Points, in no order, along strands that fork, close into loops and pass close to each other.
In the rows, zero is written as 128.
Points whose rows are less than 88.6 apart are linked; no others are. Some points are linked to none.
j292: [ 98 180 122 143 152  70  99  91 154  85 103 122  83 117 109  97  93 141
  78 120 105 156]
j270: [ 88 159 165 143 181 109 140  70 158  53 122 128  81  87 116 122 100 138
 114 125 102 142]
j910: [ 72 152 129 128 166 169 127  66 117 157  84 128 135 113  86  98 130 139
 133 156 109 140]
j847: [138 144 119  90 157 171 147 141 120 215 129 150 145 174 152  90 182 106
 149 159 138 115]
j87: [136  98 121  79 147 170  86 147  95 207 155 146 142 145 135 124 188  92
 153 147 135 123]
j600: [ 98 148 142 175 105 143 123  92 146  82  44 127 162 111  98 139  76 160
 105 133 125 109]
j530: [114 158  90  83 140 155 141  92 114 203 111 118 138 176 106  76 145 124
 161 167 139 161]
j503: [147 126 151 111 147 151 154 153 113 176 182 152 142 135 148 108 171 116
 110 128 111 103]
j754: [155  82  97 107 116 136 136 156 117 139 189 130 133 130 137 134 148 149
 150 130 138 135]
j797: [110 102 176 157 130 124 135 114 115  66 114 128 120  79 130 151 102 121
 113 112 152 123]
j163: [137 140 152 174  77 109 163 133 114 103  70 116 145 124 152 141  92 118
 103 119 170 107]
j812: [205 128  56 109  85  88 135 166 155  78 163 129  95 145 143 151 124 179
 164 113 153 161]
j904: [120 152 157 168  78 129 140 117 123 140  62 101 153 136 133 138 101 106
 119 120 141  88]
j519: [146 157 111 106 175  81 128 124 151  64 149 123  69 134 135 133  98 136
 158 100 138 208]
j804: [112  54 116 128 115 124 136 140  98  94 168 105 114 103 139 146 117 128
 164 124 162 163]
j9: [112 155 141 166 136 179  88  87 171 125  28 163 177 135  66 148  96 151
 142 154  87  82]
j359: [147  78  89 110  73 140 108 210 136 175 145 124 130 142 176 152 159 117
 122 105 137  51]
j271: [107 167 155 133 130 168 109  85 132 182  71 131 164 128 104 119 126 111
 136 148 110  99]
j897: [ 86 159 115  92 175 165 127  74 116 183  88 131 138 135  92  78 138 134
 151 162 133 155]
j264: [113 169 180 168 129 139 140  98 136 120  93 133 158 116 111 120 114 132
  83 137  87 101]
j712: [186  85  84 117  89 113 137 170 142 103 184 126 113 125 132 137 131 164
 160 112 153 144]
j330: [132 186 121 135 142  63 106 117 144  78  85 111  86 115 129 109  78 123
  97  94 135 167]
j76: [195  96 134 138  97 104 130 164 113  80 129 155  97  79 171 164 116 114
 125 102 181 132]
j73: [105 161  89 105 129 129 145 116 118 181 119 104 146 178 111  88 129 131
 138 152 119 167]
j316: [ 83 111 173 167 146 124 138  94 144  39 124 121  98  78 135 150  87 125
 136 117 148 136]
j880: [123 164 189 130 186 114 168  88 131 124 152 145 118 116 120  90 144 127
  84 139  94 136]
j849: [129 129 155 125  97 159 100 156 116 185  87 106 157 155 155 165 122  66
 140 119 140  48]
j593: [114 108 170 160 122 141 119 119 115  92 100 124 164  96 109 157 108 118
 118 134 145 103]
j403: [117 101 114 110 134 145 141 128 106 141 169 123 141 126 137 126 143 127
 151 133 136 148]
j885: [147  44  78 108  91 140  79 201 109 159 151 129 114 124 115 153 163 128
 126 111 143 114]
j385: [ 81  89 127 143 127 133 144 111 106  83 136  95 116 107 126 133  94 130
 157 123 159 154]
j560: [150 102  92  93 117 162 134 158 133 196 182 136 157 163 152 111 179 129
 138 136 117 120]
j123: [122 148 161 112 184 110 165  97 137 103 175 147  99 113 125 105 143 128
 108 129 102 168]
j311: [168 110  71  94  96 147 141 163 161 174 199 149 154 174 152 116 196 161
 142 139 110  99]
j507: [138 116 188 152 125 143 121 136 109 144 134 134 153 100 138 136 146  97
 103 123 120  87]
j926: [ 77 124 113 141 129 119 150  93 117  96 127  96 110 116 117 119  99 151
 137 131 140 174]
j857: [130  36  76 113  98 132  88 191 110 109 185 139 114 112 121 149 159 151
 133 119 151 128]
j950: [151 133  88  84 128 167 137 153 130 219 156 145 161 189 151 111 181 120
 169 157 129 111]
j13: [ 84 133 122 126 125 162 119  72 107 144  77 101 142 118  95 129  98 131
 152 143 125 147]
j244: [113 115 204 161 139 151 113 120 123 142 103 141 183 113 107 148 136  94
  97 150 110  65]
j140: [ 94 164 100 147  98  91 144 109 114 124  82  90 124 138 105 111  83 141
 106 120 133 156]
j459: [163 143 145 105 166 114 160 125 131 137 194 152 116 140 138 105 166 133
 117 128 108 161]
j465: [141 144 163 118 194 111 147  99 149  75 191 145  83 103 149 133 125 128
 136 119 110 163]
j120: [114  33  97 120 113 135 108 167  98 109 177 119 111 102 133 156 133 136
 148 119 152 139]
j490: [103 170 111 120 161  86 145 109 129 134 137 116 120 161 107  81 134 148
  93 142 109 178]
j29: [139  96  83  73 100 163  80 179 123 221 140 131 128 162 162 149 170  88
 166 125 125  68]
j656: [136 172 136 159 108  78 142 112 134  80  84 112 100 119 140 126  82 126
  93 104 143 151]
j472: [ 77 160 143 148 176 125 133  72 149 102 108 140 119 105  91  97 123 155
  92 146  85 134]
j834: [122  92 173 164  98 146  98 151 107 126  70 124 175 116 113 171 116  94
 118 136 165  82]
j659: [139 172 116 115 171  76 110 116 154  57 108 109  63 113 130 137  74 120
 135  94 141 198]
j57: [122  72 155 152 102 138  74 182  86 156  92 130 150 118 127 173 138  84
 118 110 150  80]
j305: [ 90 138 120 157 104 137 136  91 114 111  57 103 140 120  97 130  85 146
 121 137 134 133]
j144: [ 78 116 147 127 162 162 137  83 112 140 139 121 145 111 103 115 136 132
 135 146 123 139]
j90: [ 99 164 151 176 159 121 121  82 167  61  81 144 121  97  92 124 104 169
  97 133  81 113]
j89: [163  63  57  89  93 139 111 163 135 140 186 121 149 149 120 148 169 177
 159 149 133 128]
j419: [147  93 120 129  71 139 126 186 110 166 126 123 136 127 162 152 134  99
 130 104 145  74]
j350: [143  91  91 103  84 165 102 188 134 207 161 126 136 153 182 138 161 104
 145 116 128  47]
j269: [153 167 116  96 197  69 139 123 151  96 184 147  98 157 134  99 152 153
 127 123 106 195]
j468: [113 184 125 136 149  62 126 103 144 122 117 115 109 143 114  78 112 134
  79 114 107 156]
j865: [108 141 159 115 131 170 122 107 106 187 104 122 162 130 120 120 134  98
 133 144 123 102]
j491: [126 173 145 183  83  87 150 122 134  86  51 116 133 116 126 125  74 124
  86 112 147 129]
j217: [157 132 129 104 162  97 141 129 147  58 172 125  68 118 155 156  97 127
 182 108 146 190]
j14: [150  46  53  94  85 157  75 185 125 173 166 126 139 139 116 153 172 149
 152 129 138 112]
j99: [164 157 145 132 113 107 157 130 122 120 154 123 113 124 145 117 112 119
 116 100 117 151]
j173: [112 149 202 165 130 146 129 110 159 124  88 139 177 129 109 148 128 123
  85 151 102  64]
j50: [169  90 135 148  83 117 138 180  92  99 116 136 119  94 160 154 117 110
 109 106 177 108]
j438: [188 136 135 130 112  94 148 141 113  69 127 146  87  90 158 159  90 123
 138  99 172 159]
j471: [177 155 113 108 153  88 145 138 149 102 198 149 106 152 137 112 148 152
 144 112 111 177]
j164: [126  95 133 118  93 152  82 182  95 205 105 122 130 157 169 168 139  64
 143 111 137  48]
j405: [ 95 165 166 170 176  96 114  68 187  30  98 143  85  88 102 143 107 152
 103 129  79 116]
j604: [129 139 155 101 153 169 153 143 118 200 135 148 150 153 148  91 185  98
 115 142 114 105]
j426: [183 127  51 117  90  79 153 165 153 105 169 111 122 182 130 128 134 180
 159 138 128 177]
j932: [143 111 174 128 146 134 136 131 101 153 168 138 135 100 144 116 157 104
 103 128 120 105]
j250: [103 152 134 187 118 150 102 101 166  86  28 149 175 129  70 144  85 163
 120 149 109  84]
j142: [118 150 168 151  93 151 124 134 136 161  69 108 163 155 152 153 110  81
 131 126 141  61]
j585: [112 123 134 102 148 169 134 104 100 179 140 126 148 135 120 106 150 114
 140 141 129 143]
j913: [107 122  93 128 130  94 154 112 115 100 154  99 114 143 117 115 104 150
 138 135 130 190]
j260: [ 72 166 132 128 185 119 146  86 126 125 122 134 116 119 103  79 135 144
  93 145 100 164]
j792: [152 132  77 118 114  84 148 135 124 106 172 107 117 160 123 114 112 161
 161 124 120 192]
j225: [160 133 153 117 150 109 136 133 130  52 138 138  74  96 149 164  92 119
 167  96 158 172]
j851: [153  83  81  68 125 163  68 174 122 219 155 145 128 157 133 140 190 108
 168 148 133  99]
j147: [ 97 162 148 147 136 166 102  84 143 150  50 140 168 131  86 134 112 140
 129 163  99  87]
j952: [143  67 122 149  75 131 105 192  90 135 121 130 126 111 152 162 140  97
 116 111 153  90]
j906: [189 139  95 115 107 124 153 162 168 148 200 150 136 170 155 117 185 168
 130 120 108 132]
j959: [198 116 118 106 126 121 133 165 152 124 222 165 134 132 155 120 175 148
 122 121 117 120]
j915: [ 94 167  94 131 113 117 141 114 125 169  95  94 136 152 114  97  97 124
 118 135 118 144]
j499: [ 96 141 156 143 166 100 141  84 143  58 143 115  93  91 135 133  94 128
 134 116 134 159]
j938: [123 161 179 144 146 132 156 105 131 142 125 137 142 119 121 112 141 112
  91 139  97 118]

A piece is all that can be reached along the links. How many separate loops has the piece of each point below (a circle has one, a figure eight two, a Y none), and how many tips (points with one link)?
j885 -> loops 3, tips 0
j659 -> loops 1, tips 2
j507 -> loops 0, tips 3

How many points has the smallest loop of links through each point below? Write none if it is on no loop.
j885 -> 14
j490 -> 23
j530 -> 8
j600 -> 11

A fork is a point with three links, a tip a point with one. Leave the first point through the second and follow the links. Name the first fork or tip that comes.
j585 / j865 -> j305
j932 / j503 -> j959
j659 / j519 -> j952
j311 / j560 -> j123
j952 / j50 -> j330
j120 / j804 -> j754
j305 / j600 -> j585
